A landscape with many valleys, sampled at points; each row gives a point and its height.
From any point a ball takes the steepest step (drop divided by distance) to one of its 2 nearest points. It stops when none of these is lower. Distance is the straight distance between rows; heights are no part of it.
nopin (h 4.18): [ 10   0   6   5  10 -18   5  -8   3  -5  -5  -1  13  22  15 -12 -11 -14
   0   7   0   5  10  -9 -10  -2  -5   4   6 -14  -8   3 -17   9  27   0
   7 -20  22 -11  15  -9  -6 -28  -3 -10   7   1   5  12 -17  -9   9  32
   7  -8  16  -6  17  -2  -3]
Vatos (h 3.66): [ -8  27   0   8  -1   5   6  -9  -6  -6   9  -9  11  18 -15   8  -1   7
   0 -11  19   9   4  -3   2   9  24  -3  -5   6   4  17   3   5  -4  -6
 -13  11 -15  15   3  -1   8 -24   2  14  11  18  -5  -8 -24 -11  -5  12
  -1 -17   5  -3 -10  -7   7]
kav (h 5.86): [  7   6 -11  14 -15  -3 -10   0  11   7  17   6 -19  20 -24 -13   3  -4
  13   9  12 -24 -13   0  -1  -9 -13   6 -14  12  15  -4  -2   5   2   5
 -14   4  -3   7   6  -4 -21 -11  -8  14 -35  -2   9   0   0  11  -6 -15
  -1  26   9  -5 -13 -10 -14]
Zul (h 4.82): [  1   2  21  11  -7   5  -4   9  -2  11   7  -7 -24   4 -14 -11   2 -14
  -6   2  -7  -7   7  -1  -7  -7 -12   6 -16  -1   1   1 -13 -13 -19  -3
 -12  -1  12   8  -9   5 -10  27   2 -19   2  -6  17   8  20   9   3 -19
 -24  12  -1  -6  -9   4   0]
Zimi (h 4.87): [  8  -3   8 -10  -9  -5 -24  14 -10   6 -14 -15  15 -17  22 -16 -21 -28
  -3   7 -15  10   5  28  -9   9 -17  14  10 -20   8  -1 -23  -9   1   3
  10 -11   2  -1   2  -3   1  28  -1 -22  22 -12   8 -12  13   7   7  -3
   4 -18   8   7   7  15  -2]
Gibop (h 5.36): [-22   3   6   4  19  13  18  -8   2  24   3  13 -18   3  -7  12  13   4
   6 -19  13  15   9 -18  16 -16   3  -2 -14   0 -11  -9  22   3  -8 -10
  -7 -14  -3  -4 -13   4  13  -4   5  -6   3  12   5  19  -5   0  -1   3
  -9   6   1 -12  -9   9  -5]
zuz (h 5.91): [ -8   7  15  -1  10  12   3   0 -18 -13  -3   2  -3 -14   3   4   2  -1
 -13  -4  -4   1  10   0   4   7  13  -2   3   1   3   5   1  -9  -7 -15
   1   1  -3  11 -12   6  15  18  -3   1  22  -2  -8 -13  13 -10  -2 -12
 -17 -14 -17  -3  -3   2  11]
Kenun (h 5.31): [  2  13  -4  16 -10  -6   3  -5   6   8   3  -2 -21  17 -26  -9  -3  -1
   5 -11  19   1   5  -3   9   2  -1  -4 -24  11   4   5  -9  -5 -16  -2
 -20  12  -6   7  -1   2  -8 -17  20  -5 -14   8  17  12  11   0   4   5
  -9  14  16  -7 -23  -1   3]
Vug (h 5.73): [  8  10   2   0   5  -2  18   4  -2  -1  -7  -6  19  15   4 -11 -15 -15
  -1  -4  -2  24   3  14  -3   0   6  -6  -9  -5  -6  13 -22  19   2  -1
  -6  -6   9   1   6  -5   5 -11  10 -11  33   6   7   0 -11 -14   6  24
   2 -23  15  -7  -9   2  19]
reb (h 2.72): [ 15 -11 -10   2  -4  -7 -19   8  -2 -13   3 -10  -2  -6  10  -8   3  11
  -7  -1 -13 -15  -4 -16  -5   5 -23  -1  18   4   1 -33  17  -9  11  21
  17  11   7  14 -11   9 -14  12 -20   9 -27  -8  -1   3   3   8 -22  -4
   2  21 -17   7  18 -20  -5]
zafev (h 6.11): [ -8  -1  13   3  11   9   3  -6 -11 -15   1   7   6 -15  19   7   1   7
 -16  -6  -9  -3  16 -14  -2  -1   3  -3  17   2  -3  -1   5  -9   2   0
  11   1   6  10 -18  14   6  11  -5   8  16  -2  -6   4  13  -7  -9   2
 -14 -11 -20  -5   6   0  12]
ligog (h 2.35): [  0  13  -9  -1  -4  11   7  -8   7   5   8 -10  -9  17 -31  14   9   4
  13  -3  23   0 -13  17   9   6  22  -5 -24   3   4   6   8   7 -13 -18
 -23  13 -12  -4   2  -8   5 -15  21   2 -14  18 -14  -8 -17   1   3  -8
   9   6  12  -2 -14  10  -1]
kub (h 0.90): [  8 -15 -12 -26 -10  -4   5 -10  13  -7 -13   3  -1 -25  26   7  -9   2
   3   5 -25   3 -10  22  22  29 -15  -6   2   9 -14  -2   1  -3  -2  21
   2  18  13 -22   4   4 -12   1  11 -12 -20   5 -11   9  15  22  -9  -3
  14  17   1  21  -1   9   7]
Dadut (h 5.79): [  3   4  -1  12  -5  -5   1 -11   0 -14  -1  -5   3  11  -9  -8  -4   4
  -4  -7   6   1  11   3   5   6   9  -6  -1  14  -7   5 -12  -3  -1   4
  -4  12  -2   5   3   6  -6 -20   9   8  -8   8   5   2  -4  -7  -2  26
  -3  -3   6   1  -5  -6   5]
zetap (h 2.36): [ -2  12   4 -14   8   6  17   4  -2  -2  -3   4  27  -9  29   5 -14  -4
   4  -5 -14  25  -2   7   8   5  10 -13   8   0  -5   8 -14  10   8   6
  -3   5  -1   0  -8   0   9   1   2  -4  35   9 -12   4   6  -9  -2  21
   2 -34 -13  -4  -3  -1  25]
lifo (h 2.03): [  4  -6  -1 -24   1   2  18 -19  12  -3  -6  13  -9 -28  21  24   4  18
  -1 -11 -14  -6 -11   1  24  24  -1  -4  -2  23 -15 -13   1  -4 -12   8
  -3  17  14 -18  -6   1  -3   4  22   2 -14  19 -16  16  12  15 -20  -7
   3   7 -15  27  -2   8   4]
Nar (h 5.44): [  3   4  12  -4 -12   2 -10   6 -30  -8   5  -9   0  -4 -11  -9  -3  -9
  -3   2 -11  -6   1  10 -11   0   9  11  -1 -13  18  11 -15 -12 -10  -4
  -5  -1 -12  10   2   1  14  27  -3  -5  19 -17   7 -26  12 -12  18 -18
 -10  -4  -6   4  -7  -1  -7]
sil (h 6.35): [ -1 -12   0   2   7   1 -10  -4   1  -9  -2   0   9 -13  23   3   7  20
 -15  -2 -16 -11  13 -30 -10 -16 -12  -2  32  -3  -2 -14  16  -4   8  22
  27  -3  10  13 -20  10   0  10 -23  12   1 -10  -1  11   4   2 -14   1
  -7   2 -21  -3  21 -10   8]
Legab (h 2.75): [  0 -10   2   1  11  12  -4  11  -2   3   2  10  -6  -4  -8   3   9   6
  -3   6   6  -6  -4  -6  -9 -16   2   1   9 -11   3   1  22   4  -2 -15
   4 -12  -9   0  -3   0  11  17 -13  12   9 -14  -5  -9   0  -2   9 -21
  -5   3 -11  -9   6  -5  -8]
zopub (h 3.90): [  3   4 -13   2  -9   1 -18   7 -11  -1  16   2  13   6 -14  -1   4   4
   5   8   6 -10 -11  -3 -18  -3   1   1  14  -9  21   9   5   1  12  -4
   1  -3 -16  18  16  -7   7   7 -20  11  12  -9   1 -28 -13  -9  10 -19
   6  -1 -11  -4  -3 -18 -20]
rut (h 3.65): [-26   9   3  -1  18  11  16  -3  -6   1   4  17   6  -3  15  14   7  13
  -8  -8  10  13   8 -22  -5 -22  12  -6  12  -2  -4   0  22   7   6   0
  10 -22  -2  -5  -7   6  16 -14   0  11  16   8  -5  11 -24 -15   1  17
  -1 -25  -7  -2   7   2  -6]
poto (h 3.46): [  7  -2  19   4  -7  14   4   4  -5  19  12   8 -24  -2 -32  -7  13  -9
   6   0  12 -11  -5  11 -12  -6  -4   6 -21  -8  19   4   5   3 -16 -15
 -25  -6  -3  -3  -4   3  -6  33  -1  -4   6 -15   9  -2  12  -3  16 -44
  -9  15  -7 -15 -15  -5 -15]
begeg (h 4.51): [ 12 -10   7  -5   6  -6  -8  -2   9  -4 -12  -1   7 -13  20  -3  -9 -12
  -9   3 -26   3   6  15   0   8 -15  -3  11  -4 -13  -9 -15  -2   4  13
  10  -3  17  -2  -8   8  -6  12  -5 -21   4 -13  -5   8  17  13  -1  12
  -3  -2  10   0   7   8   8]
sopud (h 3.75): [  5 -17   2  -2  17  -5   7  10  21  11 -14   9  -3  -1  -1  -2   1 -15
   1   5 -11  10  -4  10  -5  -8 -11   2 -14  -5 -15  -6   1   6  -2  -6
   5 -10  15 -25   8  -4 -10   4   5 -25   1  -6   5  11   3  13  12   3
   2   6  16  -4   8  17   2]
gono (h 2.04): [  0  -8  12 -11   8  12  12   9 -11   0 -20  -7  -4 -29  17  -2  -1 -11
  -3   4 -10   7  -7  25   4  11   5   0   2   2   7   3   5  -7 -12  -6
   5   6  -7 -16  -3   5  19  36   3  -7  24 -15  -5 -11  21   4  11 -18
  -4  -6  -9   7   6  15  11]
Gomu (h 3.54): [-11   0  -5  -7   8  -3  14 -13  14   3  -4  13   5  -5   4  21  12  14
   4  -3   7  -3  -3  -7  10  -6  13  -1   2   7 -11  -7  17   7   4   0
   5  -1   3 -22   2  -8   7 -17  14  11 -12  12 -12   6 -16   1  -1   9
  16  -5 -11  12  19  10 -14]
sog (h 4.34): [  3   0  27   3  -2  11   0   5 -11   9   8  -8 -26  -3 -19 -11   7 -11
  -4   4  -3 -11   4   0 -10  -1  -4   9 -18  -5  16   3  -2 -13 -22  -7
 -14  -5   5   4 -13   6   3  33  -2 -12  11 -10  12  -2  25  -2  11 -34
 -21  11 -16  -7  -8   3  -4]
vubeg (h 5.18): [ -1   1  15   6 -12 -12 -10  11  -3   8   3 -13 -21  21 -10 -17  -5 -19
  -6   2  -4  -6   1   2 -13 -18  -5   6 -10  -5  -7  -6 -24 -20 -11   1
  -6  -6   3  19 -11   2 -27  18  -8 -19  -7 -14  18  11  19  13   0  -7
 -19  12  15   2 -17  -3  -5]
Dusom (h 1.21): [ -2 -12  -1 -15  -4   6   4   6  -8  -9 -10  -6  -5 -25   9   2   2  -3
  -1   5 -10   6  -8  22  12  20   3  -6  -3   6  -2   5   4  -5  -8  -9
   0  12  -9 -12  -1   0  11  23   8  -7  11  -8 -12 -14  13   7   5 -22
   0  -1  -3   8  -1   7   9]
suku (h 5.61): [-21   1   2  11   8  11  16 -16   7  18   7  13 -20   4  -2  14  10  11
   2 -16  13  -1  12 -27  17 -12  -5   6  -7   8  -5  -9  32   3  -9   2
  -8 -10  -9  -3 -12   6   5 -18  -1   6 -11  23   3  27  -8   0  -5  -1
  -3   7  -3 -11  -1  10 -20]
Boged (h 4.94): [ -1  16   0   4  -9  -7   7  -1  -4   1  -7  -8 -12  14 -23 -13  -9  -3
  -1 -17  11   7   2   9   4  11   5  -9 -21   9   1  15 -23   0 -20  -4
 -17  14  -6  15  -6   1   1 -10  23 -12  -9  10  13   5  17   4   2   7
 -15   4  17  -3 -34  -1  24]
dur (h 5.81): [ -9   3 -10  15   1  11   6 -13  14  11  18  12 -15  13 -17   4  14  10
   5  -1  16 -11   4 -17   8  -6  -2   4  -5  11   3  -3  22   6  -2  -4
  -9  -6 -12   3  -5   7  -8 -24 -11  16 -16  20  -3  14  -4   3   1 -12
   3  11   0 -10   3   1 -19]
bov (h 4.85): [  4   0   5   7  -9 -13 -20  17   0   5   3  -9 -12  31 -12 -15  -6 -18
  -2   4   0  -3  -4  -1 -10 -28  -2  10  -4 -15  -1  -9 -19 -12   4   4
   4 -14  -7  22   2  -4 -27   2 -19  -9 -17 -21  11   2   3   1   2  -3
  -9  13  22   1 -12  -9 -12]
bakel (h 3.99): [  1  28   1   7  -5  -2   0 -10 -14 -10   5  -7   1  17 -26   6  -3   9
   0  -9  21   0   0   9  -1  10  23  -7 -14   0  12  20  -5  -2 -17  -9
 -15  17 -19  24   3  -4   8 -16   6   9  -1   8  -6 -12 -12  -7  -2   1
  -6  -8  12  -7 -22 -10  13]
gile (h 4.46): [ -2  20   3  -4 -10  -2   6  -6 -19  -9  -2  -9 -10   4 -20  -2   0   6
  -6 -10  12  -3   2  12   5  21  18 -10 -18   8   9  18 -14  -9 -21 -11
 -21  17 -14  24  -2  -2   8  -5  12  -5 -10  11  -8 -10  11  -1  -5 -11
 -14  -1   5   0 -30  -5  29]
zel (h 2.97): [ -4  -4   0 -18   8  -4   3   9   6  10 -20   2  24 -18  31   6  -8  -4
  10  11 -10  17  -4  18   0   3  -4  -8   9 -16   1   3  -1   5  19  -1
  11  -3   8 -24  17  -5  -3  10  -2 -11  27  -9  -2   4   3  -2   7  17
  13 -20  -2   6  12   7  14]
kun (h 3.97): [  6  -6   5   8   3 -21  -6   1   7  -2  -4  -6  -3  23  -4 -12  -6 -19
  -6   3   3   1   7  -5 -11 -10  -2   7   2 -11 -10  -6 -27   0  16   4
  11 -22  16   5  12 -11 -15 -20  -5 -12  -9  -5  10  10  -9   1   6  27
   6   3  24   2  12  -1 -15]
Tobip (h 1.49): [ 17 -20 -12 -16 -18 -10 -13   1   1 -12  -9  -4   3 -23  15  -3 -10  -7
   0  10 -16  -1  -5  16  13  36 -18  -1   5   3  -8  -6  -2  -3   5  16
   6  14   6  -9   3   3 -10   3   6 -12 -23  -3  -4  -4  12  18 -15  -8
  19  18   9  12   0  -2  10]
sep (h 4.10): [  6 -16   0   8  16  -7   1   9  19   6  -4   9  -6   9  -8  -2   7  -9
   8   7  -2   0  -1  -8  -5 -14  -8  12  -9 -10 -10  -4  10   9  11  -4
   8 -15  13 -17   9 -12  -9 -15  -3  -5 -13  -4   4   8  -8   5   7   4
   8   9   9  -6  14   8  -7]
ven (h 5.95): [ -6   2  -5  10  -9  -6 -11  -8 -14 -14   8  -6   9   1   0  -5  -5  12
  -5  -5   4  -7  10  -8  -8   8   3  -7  16  14   1   3 -11  -9   9   9
   2  15  -7  13   4   3  -7  -9 -12  16  -4   4   1 -12   0  -1  -7  15
  -2   1  -8   3  -1 -20  -4]
Folek (h 3.31): [ -4 -11  -6 -11  11   0  11   8  11   8 -22   6  10 -14  10   5   0  -5
   2  11  -9  14  -4  18   2  -5   1  -2  -1  -7 -11  -2   6   3   4  -5
  12  -2   5 -25  10  -5   0  10  10 -10  10 -10  -3   4   1   3  10   9
   9  -6   1  -1  11  12   8]
Poza (h 4.26): [  5   9 -16   4 -18 -15 -24  10 -10  -2  12  -4  12  19 -16  -6  -4  -4
  11   9   5  -9 -13   2 -16 -10  -3   7   1  -9  20   8 -12  -5   9   5
   2   1 -15  17  26 -14  -4  -3 -11   8 -11  -9   5 -23 -19  -7   6  -8
   9   6   5  -1  -9 -16 -14]
Pumo (h 4.24): [  6  -9  12   4  18   3   1   4   8  -2  -8   4   2  -3  14  -3  -1  -5
  -5   0 -21   7  11   1  -3 -13  -8   1   2  -3 -11 -10  -7   2  -6   0
   8 -10  18  -4 -12  12   1  13   3 -18  17 -12   2  16  14   5   4   8
 -16  -5   3  -5   6  15  12]
gabo (h 3.74): [ 11   2 -12  -5 -24 -14 -14   4  -1  -6  -1  -9  11   1 -11   2  -8  -5
  14  18  -1  -6  -4  23  -5  13  -3   1 -11   0   4  13 -13  -1  -1  -4
  -6  19  -8  -6  24 -17   0 -11   5  -1 -16  -2   2 -23 -15  -3  -1  -4
  21   6  19   2  -7   1   2]
Lapu (h 2.23): [ 12  -2   0  -2 -14   5  -8   3  -3   5  15   8 -22  -1 -25  -5  12  -6
   9   7  10 -23 -14  10 -10   3 -10   5 -22   2  15   6   0   9  -6  -8
 -23   2  -7   0  -6  -3  -9  19  -3   3  -9 -14   5  -9   7   2   4 -39
  -2  23  -5  -3 -21  -8 -12]
zano (h 2.33): [ 16 -11 -13  -4 -13 -19 -23   3  -7 -14   3  -9   7 -16  13  -4  -7  -1
  -7   3 -12  -5  -4  -6   0  22 -15  -3  22  -1   4 -20   2  -8  16  19
  11  15   3   9   1   5 -11   6  -8   7 -25  -3  -1 -10   1  10 -21   6
  13  17  -6  10  10 -21  -1]
ran (h 6.47): [  3 -13  -2   3   8   5 -11  10   5  -2  -2   1  -1 -10  12  -3  14  14
  -5   5 -13 -14   3 -26  -7 -18 -20  -1  19  -7   6 -18  30   0   3   8
  19  -5   7   9 -17  -1   5  15 -22   6  -6 -17   2   8  -2   3 -13 -18
  -6   4 -22   2  22  -8   3]
zosib (h 4.05): [ -2  -1  -5   7   8  -6   1  -4   2  -6   5   0  16  14  14  -3  -4   1
  -3   2   1   3  12 -19  -6  -6  -1   3  13   0  -4   4  -5   6  21   4
   9 -11   9  -7  14   0  -2 -29  -9   9   8   4   5   5 -17 -10   6  26
   3  -8  -1  -6  13  -5  -3]
kolif (h 3.33): [ -4  11  -6   9   1  -5  12 -14   6  -3   5 -10   9  24 -13  11   4   1
   7  -4  15   9  -2   1  11   1  21  -2 -13   4  -1  14   3   8  -1  -9
  -7   7   1  -4   6  -5   7 -29  11  11  -8  19  -2   2 -30 -12   4  17
   9  -9  12  -4   7   3  -4]
monip (h 2.71): [  3   6   4 -15   7  -4   0  11  -1  -1 -10   0  28 -12  40   1 -15  -3
  10  10 -17  20  -4  15   7  11 -10 -13  14 -10   1   5 -10   6  19   7
   4  -1   9 -12   5   4   0   0  -6 -13  34  -3  -6   6  12  -7   4  25
  12 -28  -8   3   3   6  22]
bibev (h 4.53): [  5   6  -9   7  -9 -11 -20  14  -3   2   7   0  -4  26 -20 -10  -2 -11
   9  10   4  -8 -12   5 -14 -22  -3  13  -7 -16  15  -3 -12  -3  12   4
   6 -11  -8  20  18 -13 -16  -5 -13   3 -22 -13   7  -9 -13  -3   8  -6
   3  12  17   0  -6 -11 -17]
riluf (h 5.32): [  3  13  -6  -2  -6  -3  11  -1   4   3 -11 -12   2  20 -26  -8  -6  -7
   4  -6  10  16  -2  21   3   6  12  -4 -25   0  -5  20 -16  12 -21  -3
 -11  10  -5   5   4  -7   7 -17  22 -10   2   8  11  -4  -5  -4   8   9
   0  -7  28  -2 -23   6  20]
feg (h 4.04): [  8   1  -8  -5 -19 -15 -17  15  -4   3  -4 -10  16   3  -8  -2 -14 -10
  11  11  -3   2  -3  20 -13   9  -6   5 -11 -17   4  13 -20  -1   0  -5
   1   5  -6  -4  30 -17  -2   0  -1 -13   4  -5   9 -23 -16  -7  10   0
  12  -6  17  -1  -4   3   0]
balir (h 0.98): [-11   0  14 -13   8  20  18   7 -13   5 -20   0  -2 -37  22  12   5   0
  -2   7   2   4  -5  11   8   4  19  -4  19   3   6  -3  16  -9  -8 -10
   4   1  -9 -12  -3   0  24  37   2   1  23 -17 -10  -8   9   4  -5 -13
   1 -18 -16  16  10  12   9]
lizom (h 3.89): [-10   5   0   5  15   1  16 -15  -1  -5   5   9  14  12  19   1   3   7
  -9  -6   5  11  13 -25   2 -11   3   1   8   3  -9   5   8   6  12   7
   9 -16   5  -5  -3  11   4 -27  -3  12   8  13   3  17 -20 -16   2  26
   2 -16  -3  -7  12   0  -3]
lem (h 1.98): [-14  12  14  -7  12  22  19   9 -10  12 -18  13   1 -24  14  16   3   1
  -7  -1   6  15  -4   1  -2 -14  26  -4  22  -3   1  -5  17   0  -4 -15
   4  -9  -4 -10  -5   2  30  28  10   3  25 -10 -13  -3   0  -9   0   1
  -3 -25 -15   2   2  13  11]
Letos (h 2.95): [ -5  11  -7   7   2   1  14 -13  11  11   7  -9  -7  26 -24   9  10   2
  13 -12  25  11  -4   2  20   2  18  -3 -25   4  -2   8   7  12  -9 -14
 -15   2  -5  -5   1  -3  11 -25  22   1 -14  20  -3   5 -16  -7   5   6
   4   3  15  -5  -7  10  -2]
Figu (h 3.71): [ 11 -12   2  21  -5 -23  -1 -11  14   2   2  -6  -5  31  -2 -19  -2  -9
  -4   0  10  -6   1  -7  -5  -4  -4   4  -1   0  -9 -11 -15  -2  10  11
   5 -15  18   5  -2  -1 -24 -23  -5  -2 -34   5  11  15   3   8   1  33
   1  15  26   7  13  -5 -20]
metut (h 5.69): [ -3   4   8   3  -3   4 -12   4 -24 -12   7  -6   4  -8   0  -2  -2   0
  -8   3  -5  -7   7  -2  -4   4   3   3  10  -4  10  10 -10 -10  -1  -9
   2   3  -7  12  -1   0  11  19  -8   5  20 -10   0 -22   9 -11   5 -12
 -12  -7 -16   0   0  -7  -2]
vot (h 5.98): [  1   0 -15  16  -4   6  -5  -6  17  10  22  12 -16  17 -25  -3  10   1
  11   6  16 -19  -7  -8   2  -7  -9   4 -11  13  14  -3  13  12   3   3
 -12  -1  -4   3   1   0 -18 -19 -10  21 -23  10   6   7  -1   5   0 -19
   4  19   4 -12  -3  -3 -17]
mes (h 3.34): [-24   4  -5   0  12  13   4  -6   2   0   4  15   5  -9   3  14  11  18
  -5  -1   6  -2   4 -24 -10 -14  10  -2  16   0  -5  -1  31   2   4  -3
  12 -13  -8   0  -6   4   7 -15  -8  19   8   6  -9   1 -16  -2   3   0
   5 -12 -10  -2  13  -2 -13]
lon (h 5.62): [  3   2  -3  15   5  -4   8 -10   8  -1  -2  -2  -8  20 -13 -12  -2  -4
  -4 -10  10  10   7  -4  13   0  -1   1 -16   8 -10   3  -5   3  -1   1
  -7  -4   4   2  -1   8  -1 -19  15  -9  -6   7  14  16   4  -5   5  22
  -7   2  15  -3 -11   3   4]
senid (h 3.10): [ -6  -1   4  -8   9  -1  24 -16  16  11  -6  21  -4 -13   7  24  14  24
   3 -20   5   1  -9  -8  19   7   6  -3  -6  16 -11 -14  13  14  -5   4
  -7  -2  12 -25  -6  -5  16 -10  30   0 -14  25 -11  13  -6   5 -15  13
   7  -3 -10  18   7  19  -6]
refo (h 5.63): [  1  10  -7  21 -16 -11  -3  -4   5   2  16  -3 -13  27 -26  -9   0   2
  11   4  27 -16  -4   3   2  -9  -3  -2 -16  11  17   4 -14  -9 -11   1
 -12   9 -14   9   5  -1 -14 -23   6  11 -29   2   7   5   4   3  10  -2
  -6  20  17  -5 -16  -4  -7]
vok (h 4.98): [-14 -11   9   2  23  13  19   7   1  20  -5  17 -12   3  -1  11   7   0
   4  -9   6  24   2 -10   0 -32   3  -1  -6  -4  -8  -7  19   7  -3 -11
   6 -20   6 -16  -5   6  21  10   5 -10   9  -6   5  19  -4  -7   6  10
  -5  -4   5 -12  -3  25  -1]
zeg (h 3.80): [ -5 -10  -9   2   9  -7  11 -11  15   0  -4   7   2   8   0   7  10   3
   7   7  -1   2   0 -11   4 -10   6   5  -4  -3 -11   1  14   7  14  -3
   9  -5   6 -21   7  -7   0 -26   6   8 -17   7  -2   7 -16  -1   7  11
  14   3  -1  -1  21   4  -9]
Fasi (h 2.96): [  6   2 -15  -9 -15   6   1  -8  14   3  10  -8 -12   7 -19   8  11   2
  15   8  10  -9 -12  17   9   9   7  -6 -25  14   1   8   1   3  -9 -17
 -21  20  -4 -18   3  -9  -6 -16  19   3 -21  18 -13  -8  -9   3  -2 -13
  12  16   8   2 -11   8  -4]
baz (h 2.68): [-10  11   8 -14  11  10  17   9  -4   3  -8  11  20 -15  24  12  -4   1
   4  -4  -2  21  -3   3   5  -2  19 -11  10  -3  -4   1   2   7   7  -7
   3   0  -3  -9  -5  -5  14  10   6   1  33   1 -12  -1  -6 -11  -2  11
   2 -30 -15   1   0   2  16]
vunib (h 6.64): [  3  -6  -4   3   7  10  -7   8   9   5  11   4 -18   0  -6  -3  11  11
   3   7  -2 -20  -9 -19  -9 -13 -23   1   4   0   7 -14  31   7   0   1
   5  -5   3  12 -17   3  -3  18 -25  11 -12 -10   4   7   1   3  -6 -33
  -6  15 -23  -5  13 -12  -6]
Tun (h 1.94): [ 17 -11 -13 -10 -16 -18 -24   5   2  -6  -9  -4  10 -19   5  -4 -11  -9
   1  14 -12  -1  -6   5   6  25 -19   1   9 -11   0  -9  -2  -3  16  14
  14   6   6  -3  12  -5  -9   1   1  -7 -24  -8  -1  -9  -2  12 -14   1
  21  10   3   6  10 -11   3]
Padep (h 5.55): [ -1  13   1  -5  -2   2  18  -2  -3  -3  -8  -9  15   6 -11  -4  -9 -10
  -4 -12  -1  20   0  20   4  12  15  -7 -15   2 -10  21 -19  13 -12   2
  -8  12  -4   9  -4  -6   9  -8  18  -5  16  11  -1  -2  -2  -5  -5  14
   0 -21  13  -4 -20   1  24]
fogu (h 4.31): [  3  -4  -8   1  -3  -9 -18  14  -1   3  -2  -5  14   5  -1  -4 -10 -12
   6   9  -4   0   5   1 -10   0  -6   6   4 -16   1   6 -15  -1  11  -6
   7  -5   0  -3  22 -15  -3   1  -6  -7  14 -10   6 -16 -10  -8   8   5
   4  -6   6  -1   3  -5  -4]
bera (h 2.24): [  3 -11 -17 -23 -11   8   4   0   4  -6  -2  -5 -11 -23   4   7   7   1
   7   7  -4  -3 -14  16  14  21  -3  -3 -14  17  -9   1   6  -1  -9  -9
  -8  18  -5 -23   3  -9   0   5  12  -1 -11   0 -15 -10   4  14  -4 -24
  10  15  -2  14  -6   4   2]
pob (h 5.09): [  5   0   3  -5 -14  -6 -18  18 -21   5  -6 -15  11 -11   7 -14 -21 -19
   2   9 -10   4   0  17 -10   5  -3  17   5 -21  14   6 -19 -14  -2   2
   1  -5  -8  -2   8  -5   7  29  -2 -17  25 -14   9 -22   8  -7  15  -9
   1 -13   3  10   0   5  -2]
foz (h 4.63): [ -4  -7   8   7  25   9   8   7  -1   3  -3  12  -3   5  -2  -2   4  -2
  -1  -6  -1  17   9  -7   1 -21   1   0  -5  -7 -11  -5   3   8  -4 -10
   5 -17   5  -5  -8   9  11   6   7  -9  19  -4   6  11   3  -8   8   9
 -12  -8   3 -12  -1  14   7]
lifu (h 2.94): [-19   3   2  -1  14  14  -5   5  -7   2   7  11   9 -14  13   8   7  17
  -8   2   2  -8   4 -27 -16 -18   5  -6  28  -4  10   3  26   1   5  -9
  15 -17 -10  11  -8   5  12   0 -22  19  26  -3  -5  -8  -9  -3   6  -9
  -4 -16 -14  -5  14  -8  -8]
fegun (h 3.11): [  7 -17   3  11   2  -5  -7  -2  14  -1   8  -4  -8   6   8 -12   4  15
  -6  -6  -6 -13   3 -25  -9  -6 -15   3  10   6  -9 -26   9  -1   8  28
  13   0  14   9 -17   9 -24  -2 -20   3 -26   1   4  12   6  11 -17  10
  -6  19 -10   1  14 -12  -5]
vepuz (h 1.76): [ -9   0  -1  13   6  11  -7   1  -7  -3  16   8  -6   6 -15   0   7  15
 -10   2   8 -12   6 -17  -9 -13  -3   6  10   0   5   1   7  -2  -1  -3
   5  -9  -8  24  -7   8   1   0 -20  14   0  -4   1   2   3   1   5 -13
  -9   1 -14 -12   4  -7 -11]
roni (h 3.45): [  6 -15   2  19   4 -10  -3  -9  14   0   7  -3  -4  16  -3 -11   2   2
  -6  -5   4  -7   7 -17  -2  -5  -9   7   3   9 -10 -13  -4  -1   7  15
   3  -7   8   3  -4  10 -23 -18  -7   3 -23   4   9  12   5   8  -5  22
  -4  16   6   0   9  -5  -8]
duni (h 4.69): [  8   0  10  -6  -2   0 -15   6  -9  -5 -11 -10  14 -18  27  -9 -18 -15
  -6   6 -23   8   8  20   1  13 -12   1  12  -9   0  -3 -21  -6   8   9
   8   0   9   2   0   6   0  21  -3 -17  21 -11   2   0  19   3   1   6
  -2 -13   4   4   5   4   8]
Sova (h 3.42): [  6  -6  -4  -1  -1   8 -12  11  -8   4   0   2   3  -5 -12  -1   4   1
   2   6   7 -12 -12   5 -12  -8   4   2  11 -16  17   5  14   1   4 -12
   1 -13 -17   2  11  -5  13  23 -14  13  17 -18  -5 -24  -7  -9  14 -24
   3   2 -11  -7   4 -11 -15]
dezu (h 2.47): [-12   4  -2   7  10  12 -13   5 -16  -2  13   3   7   0   5  -2   2  12
 -12  -2  -2 -10  10 -27 -16 -17   2   5  25  -5  10   1   0  -2   6  -1
  13 -15  -4  21  -7   8   7   2 -24  18  25  -3   3  -4  -5  -4   7  -6
 -10  -9 -17 -10  12 -12 -11]
dumu (h 2.63): [ -5   9   4 -12   8   4  21 -17   7  -3  -6  19   0 -21  11  25   6  26
  -1 -24  -2   1  -7  -5  22  19   9  -3   1  14 -13 -12   8   9  -7   8
  -6   7   4 -10 -10   2  12  -4  29   2 -11  27 -23  13   3   7 -24   5
  -1  -7 -18  20  -1   7   5]
vabog (h 6.08): [ -7   7   0  -5 -11   1  -2  -9 -14 -19   7  -5  14 -15  20   8 -10  15
  -7 -11   3  -4   6  -9   4  26   7  -8  22  18  -2   5   4 -10  12   7
   1  21  -9  10   1   6  -3  -7 -11  17   9  13 -15 -15   2  -4 -17   2
   2  -7 -15   7  -1 -18   1]
Fulal (h 6.25): [ -3  -7   7   4   5   2 -12  -2 -16 -14   2 -11  14 -15  23  -1  -3   6
 -14  -2 -14  -9  15 -20  -8   0  -6   0  31   0   4 -10   1 -12   8  14
  16   2   9  16 -15  11   3  20 -18  11   8 -11   0  -2  16   1 -15  -1
 -10   1 -25   1  14 -11   5]
fek (h 1.48): [  9  -9  -1 -20  -6  -3  13 -22  20  -4  -9   6 -11 -19  21   8  -1   6
  -1  -6 -25  -1  -8   8  19  18  -6  -6  -4  19 -17 -11  -9  -3  -7  20
  -8  21  17 -22  -2  10 -15   0  18  -1 -20  20  -6  20  15  17 -16   5
   5  19  -3  18  -4   8   3]
puden (h 3.41): [  9  -3 -16 -10 -26  -8  -6  -4   5  -8   0 -12   1   5 -10   5  -2   3
  13  13   1  -9  -6  25   9  17   2   0 -18  16   0  11  -9   0 -11  -6
 -15  29  -6  -9  12  -8  -5 -20  13   4 -29   9  -9 -15  -8   2  -8  -6
  20  15  21   5  -8   7   6]

For each start below, name the point where the ball stops.
zafev | Pumo
zosib | vepuz
kun | kub
sep | zetap
fogu | ligog
vot | Pumo
bibev | vepuz
gile | ligog
zeg | kub
